Points on a hilly landscape, in no order, each with its height.
From any point a ball rolls to the lowest of the 2 points nearest to it. It stops when none of these is lower. Distance is the straight distance between rows; heights are no part of it.
(1028) height 663: | 146 | 174 |  95 |  86 | 159 | 115 | 139 | 124 |  87 | 163 | 146 | 106 | 183 | 126 | 134 | 194 | 140 | 115 | 126 | 160 | 157 | 124 | 126 |  95 | 153 |
(808) height 264: | 130 | 147 | 103 |  78 | 108 | 103 | 172 | 133 | 166 | 119 | 125 |  56 | 129 | 191 |  88 |  48 | 106 | 172 | 132 |  86 | 129 |  91 | 102 | 133 | 144 |
(793) height 263: | 152 | 150 | 138 | 117 | 159 | 170 |  98 | 128 | 147 | 140 | 175 | 160 | 147 |  76 | 173 | 135 | 121 | 129 | 149 | 190 | 106 | 161 | 145 | 105 | 154 |
(899) height 542: | 119 | 121 | 152 | 129 |  70 | 191 |  88 | 110 | 118 | 151 | 141 | 106 | 109 | 167 | 158 | 114 | 117 |  95 | 116 |  73 | 162 | 163 |  67 | 104 | 125 |
(1043) height 676: | 160 | 173 | 123 | 100 | 172 | 157 | 164 | 132 | 104 | 156 | 120 | 114 | 173 | 140 | 111 | 176 | 140 | 124 | 133 | 135 | 145 | 145 | 106 | 102 | 145 |
(326) height 636: | 104 | 128 |  98 | 139 | 149 |  97 |  78 | 111 | 119 | 150 | 157 | 139 | 169 |  75 | 146 | 194 | 133 | 101 | 113 | 195 | 120 | 121 | 157 | 116 | 131 |
(24) height 620: | 132 | 138 | 102 | 170 | 156 | 118 |  37 | 122 | 136 | 134 | 171 | 139 | 160 |  67 | 171 | 168 | 144 |  88 | 145 | 202 | 132 | 140 | 141 | 134 | 140 |
(656) height 496: | 109 | 115 | 184 | 129 | 115 | 189 | 135 | 151 | 122 | 179 | 127 |  87 | 165 | 143 | 139 | 132 | 123 |  77 | 115 |  49 | 163 | 140 |  40 | 104 | 106 |
(1173) height 382: | 147 | 134 | 120 | 146 | 140 | 168 |  94 | 102 | 137 | 157 | 150 | 145 | 189 | 120 | 209 | 184 | 155 | 100 | 128 | 179 | 150 | 156 | 105 | 110 | 129 |
(1136) height 323: | 126 | 106 | 139 | 159 | 196 |  67 | 120 | 136 | 105 | 101 |  94 | 160 | 176 | 132 | 129 | 206 | 126 |  89 |  86 | 126 | 119 |  83 | 158 | 151 |  89 |
(1110) height 299: | 133 | 125 | 119 | 142 | 108 | 104 |  85 | 113 | 130 |  97 | 135 | 119 |  96 |  98 | 147 | 141 | 102 | 119 | 133 | 147 | 116 | 170 | 128 | 159 | 116 |
(191) height 401: | 154 | 124 | 135 |  96 | 126 | 173 | 151 | 108 | 144 | 105 | 138 | 138 |  97 | 150 | 135 | 100 | 118 | 158 | 147 | 142 | 108 | 161 | 130 | 115 | 124 |
(621) height 475: | 106 |  88 | 140 | 128 |  93 | 155 | 173 | 140 | 178 | 132 | 134 | 154 | 126 | 180 | 158 |  54 | 146 | 194 | 127 | 121 | 150 |  99 | 145 | 104 | 127 |
(583) height 398: |  87 | 120 | 114 | 109 | 132 | 149 | 162 | 159 | 171 | 144 | 161 |  88 | 180 | 189 | 129 |  15 |  99 | 156 | 134 |  56 | 112 |  79 |  81 |  85 | 144 |
(225) height 417: | 170 | 137 |  88 | 153 | 105 | 127 |  98 | 129 | 123 | 150 | 126 | 109 | 138 | 130 | 143 | 204 | 153 | 102 | 122 | 144 | 154 | 150 |  89 | 132 | 120 |
(524) height 416: | 126 | 119 | 148 | 138 | 133 |  60 |  96 |  81 | 151 |  41 |  99 | 114 |  88 | 155 | 131 |  77 | 130 | 125 | 132 | 101 | 141 | 140 | 173 | 189 |  99 |
(1099) height 373: | 121 | 107 |  78 | 146 | 159 |  69 |  84 | 106 |  76 | 142 | 155 | 122 | 150 | 120 | 116 | 227 | 153 |  99 | 124 | 151 | 153 |  77 | 133 | 142 | 110 |
(393) height 414: | 103 | 126 | 126 | 114 | 117 |  94 | 114 |  88 | 170 |  72 | 134 | 145 | 103 | 136 | 118 |  50 | 149 | 185 | 131 | 155 | 109 | 127 | 182 | 160 | 127 |
(1184) height 165: | 133 | 173 | 107 |  95 | 165 | 108 | 136 | 120 |  86 | 134 | 139 | 128 | 136 |  78 |  72 | 172 | 123 | 128 | 112 | 136 | 110 | 118 | 161 | 103 | 153 |
(446) height 279: |  66 | 101 | 132 | 103 |  69 |  95 | 126 | 148 | 149 | 157 | 100 | 109 | 116 | 117 | 144 | 123 |  67 | 145 | 108 | 121 | 149 | 120 | 126 | 111 | 126 |
(439) height 407: |  98 | 148 |  89 |  80 | 122 | 108 | 139 | 136 | 123 | 128 | 146 | 114 | 142 |  64 |  87 | 161 |  92 | 133 | 103 | 171 |  65 | 122 | 139 |  81 | 148 |
(353) height 241: | 139 | 146 | 125 | 150 | 156 | 104 |  76 | 111 | 116 | 102 | 152 | 127 | 116 |  76 | 123 | 160 | 115 | 101 | 126 | 157 | 104 | 149 | 150 | 158 | 108 |
(647) height 294: | 151 | 117 |  59 | 145 |  97 |  92 |  48 | 136 | 120 | 130 | 144 | 118 |  90 | 106 |  72 | 210 | 151 | 100 | 115 | 126 | 120 | 113 | 111 | 159 | 122 |
(866) height 259: | 138 | 148 | 169 | 161 | 166 | 130 | 147 | 121 |  67 | 142 | 119 | 178 | 117 |  74 | 140 | 119 | 159 | 154 | 132 | 160 | 119 |  91 | 171 | 148 | 175 |
(337) height 438: |  93 | 144 |  76 | 101 | 132 |  90 | 124 | 137 | 116 | 133 | 150 |  97 | 155 |  84 |  71 | 194 | 100 | 108 |  86 | 169 |  89 | 113 | 140 | 103 | 139 |
(328) height 537: | 115 |  79 | 185 | 166 | 123 | 116 | 165 | 143 | 151 |  91 |  76 | 164 | 111 | 132 | 185 |  81 | 146 | 170 | 145 | 126 | 112 | 101 | 160 | 147 | 100 |
(638) height 504: |  97 |  81 | 156 | 142 |  91 | 122 | 181 | 145 | 166 | 121 |  92 | 166 | 121 | 143 | 176 |  63 | 143 | 199 | 135 | 135 | 121 |  98 | 151 | 119 | 113 |
(354) height 282: | 137 |  86 | 161 | 134 | 150 | 228 | 199 | 154 | 132 | 138 | 135 | 137 | 151 | 158 | 126 | 101 | 172 | 134 | 141 |  86 | 119 | 143 |  92 | 104 | 118 |
(910) height 246: | 127 | 108 | 144 | 155 | 178 |  80 | 159 | 159 | 102 | 113 |  65 | 165 | 166 | 117 | 108 | 188 | 122 | 106 |  97 | 120 | 108 | 102 | 159 | 143 |  95 |
(81) height 512: | 125 | 130 | 148 | 143 |  88 | 178 |  87 | 165 | 110 | 189 | 123 |  76 | 154 | 155 | 130 | 152 | 146 |  73 | 116 |  60 | 177 | 121 |  32 | 114 | 116 |
(734) height 443: | 146 | 118 | 131 | 147 | 100 | 217 |  71 |  97 | 139 | 147 | 174 | 131 | 168 | 136 | 183 | 152 | 141 |  97 | 122 | 136 | 128 | 181 |  62 | 116 | 139 |
(35) height 578: |  82 | 121 | 121 | 146 | 143 |  66 | 140 | 129 | 124 | 112 | 116 | 161 | 128 | 129 |  80 | 180 |  94 |  83 |  80 | 130 |  67 | 100 | 161 | 162 |  96 |
(422) height 418: | 145 | 117 | 138 | 163 |  93 | 190 |  88 | 110 | 141 | 167 | 145 | 146 | 178 | 136 | 198 | 173 | 150 |  80 | 118 | 140 | 151 | 160 |  83 | 117 | 128 |
(1186) height 722: | 158 | 154 | 119 | 125 | 159 | 174 | 205 | 152 |  88 | 147 | 166 | 117 | 111 | 112 |  97 |  93 | 125 | 155 | 134 | 150 | 100 |  86 | 120 |  77 | 191 |
(1202) height 336: |  90 | 159 | 155 | 137 | 169 |  91 |  87 | 115 | 122 |  62 | 145 | 152 |  93 |  96 |  95 |  87 | 129 |  95 | 164 | 148 |  76 | 149 | 188 | 159 | 115 |
(1076) height 389: | 142 | 125 |  75 | 139 | 101 | 122 |  83 | 130 | 135 | 144 | 151 | 114 | 123 |  92 | 140 | 198 | 133 |  99 | 115 | 163 | 133 | 141 | 101 | 128 | 130 |
(739) height 462: | 156 | 128 |  96 | 124 |  76 | 126 |  86 | 191 | 131 | 186 | 102 |  96 | 118 | 145 | 103 | 171 | 132 |  79 | 129 |  86 | 176 | 117 |  55 | 129 | 126 |
(40) height 156: | 150 | 194 |  88 |  95 | 145 | 106 | 124 | 107 |  96 | 118 | 158 |  86 | 113 |  82 |  70 | 180 | 101 | 123 | 116 | 135 | 112 | 132 | 135 | 102 | 151 |
(311) height 223: | 108 | 111 | 134 | 105 |  86 | 115 | 161 | 171 | 157 | 155 | 103 |  96 | 153 | 109 | 127 | 139 |  79 | 122 | 118 | 112 | 132 | 123 | 107 | 115 | 129 |
(135) height 298: | 118 | 133 | 100 |  95 | 101 |  90 | 195 | 144 | 174 | 109 | 126 |  79 | 134 | 169 |  79 |  46 | 133 | 193 | 124 | 121 | 127 |  73 | 125 | 115 | 155 |
(1083) height 608: | 133 | 140 | 116 | 166 | 122 | 129 |  36 | 135 | 161 | 109 | 161 | 122 | 129 |  70 | 158 | 148 | 127 |  92 | 154 | 199 | 131 | 173 | 118 | 148 | 140 |
(952) height 651: | 124 | 145 |  88 | 105 | 145 | 100 | 109 | 113 | 100 | 163 | 153 | 128 | 184 | 100 | 151 | 194 | 151 | 116 | 122 | 182 | 156 | 113 | 140 |  93 | 141 |
(319) height 465: | 172 | 129 | 141 | 156 | 158 | 114 | 144 | 119 | 123 | 129 |  91 | 139 | 164 | 135 | 152 | 185 | 131 | 106 | 126 | 117 | 150 | 147 | 119 | 137 |  89 |
(213) height 344: | 153 | 161 | 143 | 122 | 176 | 150 |  94 | 106 | 115 | 156 | 164 | 160 | 188 | 116 | 200 | 166 | 159 | 116 | 148 | 172 | 159 | 156 | 143 | 117 | 146 |
(426) height 397: | 152 | 100 | 153 | 133 | 103 | 141 | 215 | 135 | 105 |  94 | 123 | 117 |  91 | 167 | 114 |  81 | 168 | 183 | 137 | 146 | 135 |  88 | 130 | 141 |  94 |
(363) height 482: |  86 | 123 | 116 | 119 |  93 |  58 | 106 |  64 | 168 | 132 |  92 | 122 | 108 | 142 |  96 |  69 |  95 | 160 |  85 | 125 | 165 | 101 | 171 | 133 | 119 |
(890) height 497: | 112 |  94 | 157 | 146 | 139 | 108 | 150 | 136 | 128 |  87 |  82 | 166 | 100 | 122 | 139 |  90 | 142 | 156 | 144 | 145 |  82 | 110 | 169 | 151 | 101 |
(878) height 747: | 150 | 121 | 159 | 149 | 161 | 194 | 176 | 138 | 102 | 149 | 141 | 163 |  99 | 106 | 155 |  99 | 146 | 170 | 140 | 188 | 115 | 113 | 152 | 111 | 145 |
(892) height 572: | 165 | 138 | 117 | 119 |  99 | 164 |  87 |  67 | 138 | 102 | 154 |  85 |  69 | 164 | 144 |  96 | 126 | 115 | 147 | 109 | 151 | 194 |  92 | 172 | 122 |
(1065) height 141: | 115 |  96 | 144 | 142 | 138 |  89 | 154 | 165 | 133 | 134 |  61 | 162 | 187 | 104 | 129 | 182 | 120 | 120 | 109 | 129 | 114 | 113 | 140 | 123 |  98 |
(1200) height 450: |  82 | 125 | 118 | 114 | 108 |  64 | 102 |  58 | 178 |  92 | 108 | 139 | 118 | 138 | 115 |  60 | 125 | 165 |  98 | 131 | 125 | 117 | 187 | 163 | 126 |
(333) height 276: | 128 | 141 | 102 |  69 | 109 |  96 | 158 | 107 | 126 |  79 | 120 |  87 |  92 | 143 |  71 |  98 | 123 | 164 | 140 | 123 |  98 | 133 | 141 | 121 | 126 |
(845) height 383: | 176 | 180 | 140 | 126 | 199 |  93 |  95 | 116 |  70 | 131 | 130 | 163 | 149 | 102 | 150 | 165 | 157 | 117 | 138 | 124 | 164 | 120 | 167 | 149 | 144 |
(614) height 317: | 157 | 149 | 142 | 124 | 159 | 199 | 124 | 121 | 130 | 146 | 175 | 165 | 119 | 113 | 147 |  97 | 129 | 151 | 150 | 162 |  85 | 157 | 138 |  97 | 168 |
(215) height 511: |  77 | 121 |  68 | 116 |  60 |  89 |  76 | 131 | 133 | 136 | 118 |  85 |  69 | 126 | 105 | 125 |  88 | 132 | 101 | 117 | 142 | 127 | 115 | 134 | 166 |
(598) height 503: |  73 | 103 | 124 |  95 |  90 |  72 | 175 | 153 | 141 | 122 |  78 | 116 | 124 | 119 |  88 | 119 |  90 | 136 | 113 | 121 | 104 | 115 | 147 | 131 | 115 |
(41) height 597: | 161 | 158 | 110 | 159 | 122 | 151 |  43 | 123 | 142 | 117 | 169 | 117 | 108 |  93 | 161 | 150 | 144 |  92 | 155 | 163 | 136 | 194 |  98 | 157 | 140 |
(944) height 353: | 161 | 171 | 155 | 137 | 196 |  93 |  94 | 130 |  80 | 115 | 141 | 175 | 154 |  84 | 150 | 134 | 159 | 113 | 163 | 115 | 161 | 128 | 192 | 159 | 181 |
(177) height 376: | 100 | 146 | 144 | 121 | 144 | 109 |  97 | 103 | 148 |  63 | 144 | 147 | 100 | 104 | 117 |  58 | 140 | 151 | 177 | 170 |  96 | 145 | 178 | 155 | 120 |
(459) height 526: | 137 | 125 | 139 | 140 |  62 | 190 |  75 | 152 | 118 | 172 | 128 | 109 | 131 | 156 | 139 | 147 | 149 |  75 | 112 |  76 | 158 | 157 |  47 | 107 | 129 |
(1201) height 232: | 127 |  71 | 174 | 156 | 131 | 222 | 187 | 142 | 136 | 133 | 132 | 178 | 135 | 163 | 164 |  89 | 175 | 134 | 135 |  83 | 128 | 143 | 109 | 108 | 100 |
(373) height 444: | 175 | 119 |  77 | 147 |  85 | 121 |  66 | 154 | 134 | 164 | 111 | 123 | 114 | 147 | 112 | 191 | 157 |  89 | 128 |  97 | 167 | 131 |  78 | 131 | 123 |
(704) height 390: | 121 | 104 | 112 | 156 | 199 |  62 | 104 | 112 |  73 | 108 | 135 | 132 | 168 | 152 | 137 | 225 | 147 |  87 | 115 | 134 | 150 |  70 | 143 | 148 |  92 |
(604) height 712: | 167 | 168 | 111 | 120 | 173 | 187 | 180 | 142 | 104 | 152 | 164 | 105 | 147 | 149 |  83 |  95 | 121 | 141 | 152 | 121 |  86 | 120 |  93 |  76 | 181 |
(33) height 327: | 114 | 143 | 111 |  96 | 115 |  74 | 145 |  81 | 121 |  79 | 112 | 115 |  74 | 144 |  69 | 103 | 134 | 142 | 129 | 114 |  95 | 139 | 173 | 157 | 102 |
(1080) height 257: | 139 | 143 |  55 | 134 |  87 | 113 |  61 | 135 | 119 | 110 | 149 |  97 |  74 | 107 |  74 | 194 | 132 | 118 | 117 | 128 | 112 | 149 | 111 | 141 | 137 |
(485) height 162: | 128 | 117 | 139 |  93 |  96 | 147 | 178 | 146 | 157 | 137 | 118 | 106 | 133 | 143 | 129 | 114 |  93 | 137 | 141 | 100 | 128 | 140 | 103 | 107 | 126 |
(572) height 161: | 134 |  87 | 177 | 129 | 116 | 195 | 140 | 118 | 153 | 133 | 133 | 176 | 129 | 168 | 187 |  82 | 142 | 131 | 143 |  75 | 146 | 167 | 111 | 122 | 105 |
(91) height 324: | 136 | 110 | 150 | 153 | 167 | 212 | 231 | 156 | 104 | 141 | 136 | 101 | 143 | 159 |  99 | 104 | 164 | 137 | 137 | 116 | 127 | 115 |  95 | 114 | 133 |
(1170) height 388: | 164 | 107 | 178 | 153 | 133 | 144 | 174 | 143 | 137 | 125 |  73 | 160 | 128 | 142 | 162 | 124 | 131 | 134 | 151 |  96 | 130 | 142 | 114 | 124 |  84 |
(936) height 240: | 107 | 186 | 130 | 132 | 181 |  96 | 106 | 112 | 100 | 125 | 155 | 179 | 114 |  79 |  90 | 138 | 113 |  93 | 116 | 138 |  80 | 112 | 202 | 166 | 131 |
(1242) height 182: | 123 | 161 | 121 | 150 | 177 |  90 |  71 | 105 |  96 | 122 | 162 | 155 | 141 |  70 | 107 | 165 | 120 |  85 | 114 | 152 | 116 | 124 | 188 | 162 | 126 |
(743) height 331: | 141 | 101 | 174 | 133 | 124 | 178 | 213 | 156 | 144 | 147 |  92 | 137 | 150 | 159 | 125 | 114 | 142 | 133 | 154 |  72 | 133 | 125 | 102 | 120 | 100 |
(1103) height 321: |  66 | 105 | 145 | 118 |  86 | 111 | 132 | 122 | 169 | 168 | 106 | 125 | 124 | 141 | 158 |  88 |  70 | 158 | 123 | 123 | 176 | 121 | 145 |  85 | 109 |
(516) height 415: |  91 |  97 | 126 | 117 | 121 | 175 | 161 | 154 | 159 | 126 | 171 | 111 | 161 | 196 | 122 |  17 | 141 | 143 | 118 |  54 | 139 |  98 |  99 |  75 | 132 |
(842) height 186: | 149 | 161 | 135 | 115 | 158 | 128 | 146 | 127 |  75 | 151 | 138 | 177 | 119 |  67 | 126 | 128 | 149 | 160 | 117 | 142 | 116 | 102 | 179 | 130 | 197 |
(967) height 584: | 172 | 158 | 123 | 130 | 125 | 166 |  65 |  88 | 123 | 108 | 163 | 102 |  84 | 130 | 145 | 126 | 136 |  95 | 153 | 135 | 132 | 203 |  89 | 167 | 130 |
(268) height 379: |  87 | 133 | 138 |  90 | 125 | 140 | 174 | 157 | 178 | 159 | 130 |  73 | 147 | 186 | 131 |  52 |  94 | 157 | 130 |  77 | 144 |  84 |  91 | 106 | 127 |
(826) height 532: |  57 | 106 |  79 | 120 |  68 |  75 |  79 |  90 | 136 | 115 | 127 | 103 |  70 | 123 | 103 | 123 |  92 | 132 |  92 | 127 | 112 | 133 | 146 | 153 | 157 |
(263) height 701: | 167 | 152 | 116 |  98 | 160 | 164 | 192 | 153 | 128 | 133 | 123 |  99 | 135 | 133 |  82 | 126 | 114 | 145 | 145 | 135 | 102 | 134 | 103 | 103 | 145 |
(1061) height 559: | 138 | 123 | 126 | 118 |  74 | 178 |  77 |  76 | 140 | 123 | 150 | 105 |  91 | 170 | 165 |  98 | 117 | 117 | 126 | 101 | 152 | 182 |  87 | 142 | 136 |
(767) height 81: | 131 | 105 | 164 | 110 |  87 | 168 | 145 | 122 | 154 | 136 | 116 | 134 | 123 | 162 | 166 | 106 | 104 | 136 | 136 |  96 | 150 | 161 | 107 | 120 | 103 |
(22) height 339: | 127 | 108 |  61 | 162 | 134 |  71 |  59 | 113 | 101 | 140 | 148 | 131 | 126 | 114 |  84 | 227 | 157 |  97 | 109 | 145 | 126 |  77 | 126 | 155 | 108 |
(386) height 435: | 133 | 104 | 151 | 117 | 103 | 103 | 191 | 134 | 120 |  91 |  80 | 115 |  96 | 157 |  94 |  87 | 156 | 177 | 141 | 124 | 116 | 102 | 137 | 143 |  95 |
(104) height 313: | 148 | 161 | 175 | 163 | 193 | 128 | 121 | 144 |  80 | 122 | 126 | 180 | 144 |  75 | 155 | 112 | 165 | 136 | 154 | 147 | 136 | 106 | 185 | 156 | 184 |
(1053) height 354: |  85 | 110 | 153 | 101 | 103 | 141 | 165 | 137 | 177 | 168 | 119 | 127 | 136 | 180 | 145 |  62 |  99 | 159 | 122 |  92 | 173 | 120 | 114 |  81 | 116 |
(364) height 343: | 144 | 115 | 115 | 159 |  87 | 118 |  62 | 132 | 134 | 124 | 122 | 120 |  95 | 116 | 165 | 148 | 117 | 109 | 129 | 128 | 144 | 155 | 103 | 159 | 121 |
(597) height 453: | 130 | 108 | 133 | 123 |  95 | 168 | 179 | 129 | 158 | 112 | 147 | 147 | 124 | 212 | 131 |  46 | 166 | 183 | 113 | 108 | 163 | 118 | 127 | 108 | 128 |
(1017) height 372: | 126 | 127 | 130 | 118 | 132 |  57 | 125 |  85 | 131 |  58 |  92 | 127 |  78 | 156 |  89 |  88 | 144 | 146 | 132 | 110 | 116 | 129 | 175 | 181 |  78 |
(954) height 688: | 157 | 165 | 133 | 101 | 182 | 146 | 194 | 164 |  96 | 159 | 110 | 109 | 160 | 131 |  92 | 147 | 145 | 156 | 140 | 136 | 129 | 110 | 117 | 117 | 154 |
(889) height 309: | 121 | 126 | 128 | 115 | 145 | 151 | 192 | 189 | 153 | 157 |  99 | 127 | 181 | 104 | 115 | 154 | 118 | 158 | 122 | 150 |  96 | 118 | 120 |  96 | 144 |
(293) height 431: | 113 |  85 | 132 | 112 | 108 | 192 | 172 | 138 | 153 | 115 | 167 | 134 | 151 | 203 | 134 |  38 | 162 | 153 | 123 |  81 | 131 | 132 | 109 |  90 | 136 |
(788) height 518: |  52 |  97 | 113 | 147 |  96 |  61 |  74 |  86 | 149 | 109 | 114 | 128 |  84 | 136 | 121 |  94 |  79 | 114 |  94 | 121 | 128 | 118 | 155 | 173 | 128 |
(211) height 306: | 143 | 160 | 125 | 108 | 157 | 146 |  88 | 113 | 128 | 156 | 171 | 154 | 175 |  80 | 181 | 161 | 130 | 126 | 133 | 194 | 133 | 134 | 152 |  98 | 162 |
(460) height 406: | 119 | 105 | 160 | 160 | 109 |  95 |  85 | 118 | 161 |  91 | 109 | 126 |  97 | 136 | 192 |  93 |  89 | 119 | 147 | 116 | 154 | 153 | 135 | 146 | 117 |
(139) height 470: | 106 | 104 | 130 |  90 |  96 |  69 | 175 | 129 | 136 | 103 |  69 | 107 | 113 | 143 |  86 |  89 | 121 | 163 | 133 | 111 | 131 | 104 | 143 | 141 | 104 |
(128) height 361: | 160 | 104 | 160 | 134 | 134 | 176 | 239 | 154 | 116 | 122 | 128 |  97 | 112 | 167 | 114 |  91 | 174 | 153 | 150 | 121 | 131 |  95 | 105 | 140 |  96 |
(872) height 356: | 164 | 137 | 120 | 109 | 154 | 208 | 144 | 116 | 119 | 122 | 179 | 143 | 100 | 153 | 125 |  80 | 131 | 155 | 147 | 147 |  87 | 156 | 122 |  90 | 156 |
(1187) height 422: | 164 | 146 | 134 | 150 | 199 |  98 | 115 | 120 |  85 | 123 | 107 | 154 | 169 | 123 | 159 | 194 | 152 | 122 | 128 | 140 | 163 | 130 | 145 | 138 | 105 |
(646) height 357: | 107 | 127 | 111 | 101 | 118 | 125 | 168 | 164 | 152 | 144 | 108 | 129 | 174 |  87 | 107 | 155 |  93 | 141 | 118 | 163 |  77 | 120 | 134 |  91 | 145 |
(1044) height 454: | 130 | 112 | 143 | 121 | 132 | 129 | 148 | 116 | 142 |  95 | 117 | 154 |  90 | 125 | 143 |  93 | 142 | 175 | 154 | 152 |  90 | 136 | 157 | 147 | 112 |
(438) height 493: | 101 | 130 |  95 | 125 |  59 | 109 |  79 | 141 | 134 | 161 | 113 |  82 |  67 | 149 | 118 | 120 |  92 | 128 | 120 | 114 | 180 | 136 |  89 | 114 | 149 |
(632) height 734: | 141 | 130 | 138 | 140 | 150 | 188 | 192 | 150 |  95 | 150 | 142 | 143 | 118 | 108 | 124 | 101 | 131 | 167 | 130 | 178 | 105 |  99 | 140 |  81 | 178 |
(753) height 472: | 147 | 119 | 170 | 137 | 115 | 167 | 167 | 136 | 127 | 165 | 102 | 130 | 170 | 147 | 148 | 154 | 124 |  94 | 128 |  70 | 163 | 152 |  72 | 121 | 101 |
(770) height 540: |  85 | 109 | 126 | 114 | 124 |  86 | 157 | 149 | 127 | 121 |  90 | 146 | 130 |  96 |  86 | 162 |  98 | 124 | 102 | 145 |  71 | 123 | 149 | 136 |  98 |
(133) height 441: | 127 | 110 | 157 | 153 | 128 |  80 |  90 | 104 | 137 |  66 |  97 | 116 |  91 | 138 | 155 | 101 | 100 | 103 | 139 |  95 | 142 | 147 | 147 | 176 | 102 |
(576) height 224: | 137 | 134 | 113 |  83 | 103 | 126 | 171 | 128 | 155 | 106 | 122 |  77 | 112 | 160 |  98 |  88 | 108 | 159 | 144 | 110 | 125 | 127 | 113 | 119 | 138 |
(1236) height 293: | 100 | 176 | 165 | 161 | 192 | 101 |  85 | 132 | 124 |  83 | 153 | 169 | 123 |  97 |  92 | 114 | 122 |  63 | 142 | 140 |  89 | 116 | 202 | 162 | 134 |
(420) height 477: | 122 | 142 | 109 | 120 |  76 | 124 |  88 | 171 | 126 | 174 | 107 |  75 |  85 | 160 | 111 | 144 | 109 |  98 | 129 |  85 | 174 | 133 |  59 | 120 | 133 |
(1129) height 100: | 151 | 174 | 106 |  90 | 168 | 109 | 117 | 112 |  90 | 145 | 151 | 159 | 139 |  72 | 115 | 157 | 137 | 130 | 114 | 138 | 125 | 122 | 180 | 113 | 175 |
(1078) height 607: |  93 | 104 | 111 | 165 | 112 |  73 |  99 | 135 | 118 | 102 | 137 | 146 | 112 | 121 |  96 | 185 |  93 |  75 |  87 | 122 |  91 | 101 | 131 | 180 |  95 |
(839) height 377: | 123 | 115 | 139 | 154 |  91 | 126 |  55 | 115 | 157 | 122 | 124 | 123 |  96 | 138 | 187 |  96 | 101 | 104 | 150 | 126 | 174 | 161 | 111 | 158 | 127 |
(677) height 765: | 175 | 141 | 167 | 158 | 192 | 182 | 157 | 122 |  90 | 150 | 134 | 185 | 135 | 113 | 171 | 126 | 166 | 155 | 153 | 157 | 132 | 124 | 145 | 135 | 159 |
(320) height 213: | 126 | 157 |  69 | 119 | 118 | 110 |  87 | 113 |  92 | 116 | 164 |  86 |  91 |  85 |  69 | 199 | 123 | 107 |  97 | 143 | 111 | 133 | 126 | 127 | 126 |
(1149) height 436: | 190 | 128 | 171 | 150 | 139 | 154 | 160 | 117 | 125 | 135 |  78 | 141 | 147 | 158 | 155 | 158 | 123 | 116 | 142 |  83 | 151 | 168 | 104 | 142 |  88 |
(713) height 245: | 113 | 102 | 153 | 131 | 127 | 126 | 197 | 186 | 149 | 160 |  75 | 151 | 172 | 107 | 131 | 154 | 118 | 146 | 122 | 128 | 120 | 119 | 125 | 115 | 113 |

For each start below, name the point where the ball stops.
(215) => (1242)
(363) => (1242)
(1099) => (40)
(133) => (1242)
(1083) => (767)
(1187) => (1129)
(632) => (767)
(328) => (793)

For each start below, name every point that the ball comes to, in order.
(1028) => (952) > (326) > (24) > (1083) > (41) > (967) > (892) > (1061) > (899) > (459) > (81) > (656) > (753) > (1149) > (1170) > (743) > (354) > (1201) > (572) > (767)
(826) => (215) > (438) > (420) > (739) > (373) > (225) > (1076) > (364) > (1110) > (353) > (1242)
(319) => (1187) > (845) > (944) > (104) > (866) > (842) > (1129)
(878) => (632) > (1186) > (604) > (263) > (954) > (1043) > (1028) > (952) > (326) > (24) > (1083) > (41) > (967) > (892) > (1061) > (899) > (459) > (81) > (656) > (753) > (1149) > (1170) > (743) > (354) > (1201) > (572) > (767)
